Each row is a point on a landscape with many valleys, with its height.
From any point a ball takes the steepest step (drop divided by distance) to one of its 2 nearest points. It stops when none of these is lower. Distance is the straight distance between rows; heights are no part of it.
z297 height 6.45: [-10   3  -4  -4   8   3  11 -18  -9  -4   1   0  12  12 -20   5  -7   7
 -10  -5  13   0  25]
z981 height 2.62: [ -2   3  -7  -2  22  -3  -9 -10 -22  -8  -7  14   4   6   7  10   5  -4
  -7  -8  13  -9   7]
z491 height 2.25: [  7  10   0   2  -1  10  -3  -7  -5  -1  15   3  11  -7  -3   0 -12   0
  20 -16 -14   9  12]
z83 height 4.98: [ -3  -6   9  -8   1  10  -9   2  10  -2  -8  -9  -9 -16  21  -7  23  -9
   6  -9 -10  -7 -19]
z408 height 1.14: [ -1   0 -21   2  -1  12 -10  -9  -4 -10  18   5   7  13   9  -5 -17  -4
   1  -1   4  -1  17]
z525 height 1.08: [ -4 -17  -4  -6 -13   6   9  -8  14  16 -21   0   2  12  -1   0  18   1
 -12  33  -9  -2  -8]
z359 height 4.64: [-5  3 -9 22 -8  1  8  7 14 24 14 -1 -9 11 12  3  0  9  6 31 26 -5 -4]
z321 height 2.90: [ -5 -15  -9   8  11  -3   1   4   4 -21 -10  15  -4   6  -7  -7  -5 -10
 -32  10   5  -8   5]
z439 height 4.84: [-10 -13 -12  15 -13   4  10  13  17  18   0  -4  -6  11   0   5   6  18
   2  33  17  -7  -6]
z968 height 2.78: [-26 -20 -27  11   4  20   9   0  11   5  13 -17  -8  -2  14  -2  12  10
   4  -3  -6   2   6]
z796 height 5.63: [ -5   6   0  23 -10  -7 -10  21   2   3   2   2 -12   2 -13  11  -9  14
   9  -3  22   0  -4]
z764 height 1.75: [  1   0 -40   4   0   9 -10  -4   1 -11  27   2   4  22  18  -3 -20  -1
 -12   5  13  -6  13]
z226 height 3.87: [ 10   7 -11  23 -10  -3 -15  19  -4  -3  21  -1  -3   0   0   6 -23  13
  17  -6   5   1  -3]
z608 height 5.44: [  1   1  13  -4  -5  -4  -3  10  11  -4 -10  -5  -9 -17   0  -7  11  -5
  -1 -17 -18   8 -17]
z467 height 6.25: [  9  10  27  11  -8 -11   6  18   0  17  -6   2  -4 -13 -14  11   4  10
  18   3  14   5 -10]
z972 height 5.56: [  8  16  -5   9  -3  -6 -20   7 -25  -2   4   4   6   2  -7  22 -10  15
  18 -23  19   7   2]
z521 height 2.61: [ -1  -8   3 -21   2   4  19 -28  -5   9  -9  -4   9   9  -7  -1  10  -1
 -11  12 -12   2   6]
z271 height 4.10: [  8  11   2  15  -9  -6  -4  18   0   2   9  -3   5 -17 -12   2  -8   2
  16 -24  -9  13  -3]
z46 height 4.21: [  8   1 -17  19 -20  -8 -16  24  -1 -18  24   2  -2   4 -12   1 -35  14
   2  -3   6   0   7]
z188 height 2.70: [  8   3  22  -1  -8  -8  10  -1   3  -1 -14  20   1  10 -19  -6 -17  -9
 -12  22  13  -7   7]
z914 height 2.24: [  3   7  18  11 -17  -6  11   7   9   5  -7  13  -4   1 -21  -5 -13   4
   0  16  11  -2  -2]
z659 height 2.42: [  5   8  -3  20  -9  -7   7  21  14   1  19  -3  -8  -6  -9  -8 -17   1
  10   1 -11   2  -8]
z356 height 6.33: [-10   1  -6   6   3   2 -15  15  -3  -3   0  -6  -9  -3   5  10  12  14
   8 -16  11  -4  -2]
z833 height 3.75: [ 17   9   9  15  -6  -1  -7  11   7  15  14   2  -6  -3  14   2  -6  -5
  22   8   4  -7 -14]
z417 height 3.88: [ -5  -2   9 -25  13  -5   6  -8 -13  10  -7 -25  -5  -7   2  -1  22   7
  12  -2 -18  10  -8]
z126 height 3.06: [ -5  -5   2   0   5  18  21 -19   6  13  13  -8   5  -8   8  -1   7  -2
  15  -3 -19   5   4]
z903 height 4.18: [10  4  1 16  0  8  1  4  3 27 18 -8 -2 -1 26  3  2 -2 28 21 12 -8 -8]
z695 height 6.57: [  3  -1  23   3  -2 -12  11  22   3  16 -10 -15  -2 -20 -18   6  13  14
  17  -4  -1   5 -16]
z528 height 5.96: [ -5   3  -5  14  -6  -3 -14  14  -1  -9  -1   7 -11   1  -9   6  -3   5
  -5 -12  10  -4   2]
z234 height 4.43: [ 4 -2 -1 15 -3 10 13 -6  6 34 16 -6  1  3 18 11  6  3 13 32 24 -5  3]
z601 height 3.25: [ -8  -9  -3 -20   4   7   3 -13 -10  16 -13 -12   8  12  10  14  26   7
  -4  20   7  -8  -2]
z558 height 4.77: [  4   9   9  -7  -2   6 -20  -2   4 -10  -2   1  -8 -13  25  -6  13 -17
   7 -18 -13   0 -12]
z84 height 2.46: [  7 -12  -5   5   4  -5   3  -6   4  -8 -14  21  -3   7   3  -9  -4 -12
 -28  24  12 -11  -1]
z929 height 3.24: [-24 -17 -19  -4   9  26   8 -20   4   6   9 -17   1   0  25   2  20   6
   5  -4 -10   0   5]
z697 height 4.02: [ -2   7   6  -9  -1 -12  -3   2 -10 -15   4  -5  21  -1 -33   3 -23   4
  -1 -24  -2  19  23]
z726 height 3.58: [ -5  -8  -5 -20  20  -2 -10 -11 -23   5 -15 -12   3   9  15  14  24   3
  -4  12  11 -16  -5]
z67 height 6.62: [ -5   3  17 -22   9  -1  20 -19  -2  -8  -3  -8  14  -1 -24 -10  -7  -1
  -8 -10 -12  15  20]
z694 height 4.06: [ 12  12   7 -15   6  -1 -22  -5 -12 -12  -6   7   3  -7  20   0   5 -18
   5 -32  -8  -1  -5]
z360 height 2.91: [ -4  -2   4 -16   3   1   8 -15  -8   8 -11  -7  -2   5   4   5  15   3
  -1   2  -5  -3  -2]
z628 height 5.82: [ -6  -2   3 -15  -2  -2   6  -1   6  -8 -16  -3  -8 -10  -8  -7  11  -3
 -14 -15 -19   4  -5]
z440 height 3.16: [ -1  -4 -24  16   0  -6 -24  17  -2 -26  12   6  -5  11  -8  -5 -23  -5
 -18  -7   4  -7   8]
z371 height 2.55: [-10 -17  -1  -6  -4   4  -4  13  15  -1 -16 -12  -8  -3   6  -6  31   5
  -2   8 -13  -6 -18]
z26 height 1.96: [  4 -14  -2  -8   9   0   7 -15  -1  -1 -21  17   4   7   9   1  10 -12
 -21  19   3  -8  -2]
z165 height 4.48: [ -1  -8  12 -15  -1  13   9  -6   8  10  -7  -9  -1 -12  20  -3  27  -7
  11   2 -21   2 -15]
z813 height 4.83: [  1   8   1   8 -12  -6 -13  17   7  -7   0  -4  -9 -16  -9  -5   1  -6
   0 -27 -13  13  -9]
z485 height 5.31: [ 11  11  -4   3 -10   1  -7  -1   8  -4   7  11 -13  10  19  -9  -6 -16
  -4  11   5  -7 -13]
z171 height 5.08: [ -3  -4  -8   2  -9   9   5  -3  11   6   3   3 -13   6  21  -8   4  -7
  -4  15   2  -4  -7]
z212 height 2.50: [ 26  19  20   9 -16  -9  -6  11   2  -3   9   8   6  -6 -12  -1 -25  -1
  15   3  -4  10  -7]
z501 height 5.30: [ -8  -2   8  23  -8  -4   9  22   9  10   2  -3  -9  -5 -17   6  -4  15
  15   5   8  -1  -3]
z620 height 4.57: [  2   4 -22   8   0  10  -1  -4   8  15  26  -4  -4   6  38   1   3  -2
  10  14  12  -6  -6]
z963 height 3.18: [  7   4 -21  24 -12  -6   4  23   8  -1  33  -6  -3   1  -2   1 -24   9
   9  -1  -5  -6  -5]
z859 height 3.64: [  5   0  16 -17  -2  -7 -11  -3  -5 -18   3   2  27  -3 -18   0 -27  -5
   5 -20  -8  21  16]
z74 height 2.49: [  3  -1 -34   5  -1  -3 -20  13   5 -23  22   4  -1  13  13  -9 -19  -9
 -18  -1   7  -9   5]
z668 height 3.00: [  7   5  19  -6   2  -5   1  -4   2 -12  -5  16  16   8 -14  -7 -25 -17
 -11  13  10   1  15]
z189 height 3.29: [ -1   1  18 -18   8  -5  -2 -10   0 -15  -1   8  25   3 -15  -6 -25 -13
  -6  -7  -2  12  21]
z931 height 6.64: [-10   7  -6  -3   6   7  -7   2  -7  -3   7  -4  -2  -7   3   5   7   6
  10 -27  -4   4   0]
z883 height 6.22: [  0   5  -9  15   2  -3 -17   5 -16  -6   1  16   1  10  -7  13 -16   7
   2  -6  21  -7   9]
z611 height 2.35: [  1 -13   0 -14   9   3  18 -25  -3  -5 -13  12  13   2   0  -7   1 -14
 -24  16  -7   0  10]
z392 height 6.96: [  1   0   1 -19  17  -7  -4 -11 -12 -19  -8   2   5  -9  -2 -11   3 -16
 -16 -20 -15   3   9]
z642 height 4.05: [  1   0   6 -16  15 -13  -9   0 -19   5 -17  -2  -5   3  10  13  23   6
  -1   1  18 -13  -8]
z494 height 4.67: [  8  13  13  -7   7 -13 -14   3 -16   1 -15   8  -3   1   3  17   6   1
   2 -10  22  -8  -5]
z539 height 4.87: [ -5  -9 -25   5  -2  11   4  -4  19  15  15  -9 -12   4  33 -11   8  -1
  -4  20   2  -3  -7]
z118 height 1.53: [  6  10   7  13 -12  -1   1   8   9  -1   3   9  -5  -3 -12 -11 -17  -1
   1   1   0   5   0]
z471 height 7.05: [  4  -3   5 -30  27  -9   7 -25 -19 -10 -14   1   4  -3   5  -6   9 -11
 -16 -10 -15   1   5]
z261 height 3.15: [ 29  23   9  13 -17  -6  -5  10   7   2  15   5   1   1   2  -4 -19  -4
  17  10   2  -4 -17]
z424 height 5.90: [ 12  12  26   5 -10  -2  -8   8   1   8  -8   9  -8  -9   2   2   5   0
  14   2   9  -2 -19]
z806 height 6.36: [ -5   5  -2   8   4  -3   3  -3  -8  -6  -2  17   9  12 -21  10 -13   8
  -8   2  21  -6  20]
z720 height 6.70: [  1   2  17 -22   4 -10  11  -4   3 -12 -13   0   5  -9 -24 -14  -8 -10
 -15 -12 -14  14  12]
z141 height 6.84: [ -1   4  15  -3  -5 -20  10  13  -2   9 -19 -15 -10  -9 -23   4   8  17
   4  -7   5  12 -13]
z372 height 5.16: [  9  20  14   7  -1  -9 -16   9 -16   8  -4   5   4   2  -3  20   0  10
  23  -7  20  -2  -3]
z790 height 2.30: [-14 -15 -23  19  -3  15  17  -2  17  15  18 -10  -7   4   5  -4   1   7
   1  12  -1   4   4]
z801 height 3.57: [-14  -7 -10 -21  11  19   9 -26  -6   5   3 -11   2  -1  21   1  22  -1
   2 -13 -13   2   8]
z798 height 3.27: [  8  10   0 -16  24  -4 -15 -14 -22 -13  -9  10   1  -3  18   7   8 -16
  -5 -21   3 -11   1]
z856 height 1.52: [ -4 -16   3   1  -9  11  16  -7  11  25  -4  -7   6   6   2   6  18   8
   1  36  -4   0  -8]
z406 height 1.91: [-14 -18  -9   7  -3  15  23 -11  12  19   6  -8   3   3   3   2  12   9
   1  18  -9   1   1]
z992 height 3.32: [-11  -6  -6 -15  13   5   2 -14  -7  -5  -7  -4  -4   1  12  -3  14  -4
  -7 -16 -10  -3   2]
z238 height 3.68: [ -4  -1 -13  19  -8 -11 -17  22  -1 -19   7   9  -2  10 -22   0 -31   9
 -15  -4  12  -3  14]
z330 height 3.30: [ 17  11  11   7 -17  -6 -11  15  -6  -7   5   4  13 -13 -22   1 -20   4
   9 -14  -3  18   2]
z741 height 2.73: [  2   6   8   8  -2  13  10  -7   7   6  16   0   4  -8   5 -11  -5  -3
  18  -4 -20  10   2]
z430 height 6.83: [  6   4  16 -14   7 -13  -5   0  -1 -21 -17  12   7 -11 -12 -12  -6 -17
 -21 -16 -13   4   4]
z477 height 4.16: [ -3   0  15 -17   5   2  20 -11   0  12  -6 -16   0 -16   2  -3  18  -2
  12  -5 -27   9 -12]
z582 height 6.51: [-11 -10 -11 -10  22   2  15 -25 -12  -8   1  -2  13   8 -10   0   3  -1
 -21  -3  -1   1  27]
z869 height 1.71: [ -2   6  -4  -4   0  16   1 -18  -6  -3  10   4   9   4   2   0  -5  -2
   7  -6   0   0  13]
z420 height 5.57: [ 13  13  11   4 -11  -3 -10   3   5  -4  -8  12 -13  -1   9  -5   0 -10
   3   1   1  -4 -11]
z899 height 3.39: [ -7 -11   3 -24   8  -2  -3   3   0   2 -15 -23  -5  -5   8  -2  30   9
   4   1 -14  -2 -15]
z890 height 5.05: [-11 -13   0  19  -7   2  20  12  17  14  -3  -2  -8   0 -15   4   0  16
   1  19   1  -1  -4]
z275 height 6.56: [ -6   2   5 -17  20  -5  12 -26 -21  -7  -6  -5   5   7 -15  -4  -1   3
 -14 -11  -7   8  19]
z867 height 3.46: [ -6 -11  -8   5   7  -9  -4  14   6 -27 -16   9  -5  -5 -13  -9  -1  -8
 -32 -11  -4  -5   1]
z91 height 1.68: [ -5 -21  -8  -1 -11   5  -4   4  20   6 -20  -4  -5   9   8  -6  20  -8
 -12  22 -13 -10 -17]

For each start below, name the point where the ball stops.
z83 => z525
z801 => z525
z972 => z26
z883 => z212
z695 => z212
z430 => z212
z141 => z212

For each start below, name every point that the ball comes to, in order.
z392 => z430, z720, z67, z275, z582, z297, z806, z883, z528, z796, z501, z890, z439, z359, z234, z903, z833, z261, z212
z471 => z275, z582, z297, z806, z883, z528, z796, z501, z890, z439, z359, z234, z903, z833, z261, z212
z356 => z528, z796, z501, z890, z439, z359, z234, z903, z833, z261, z212
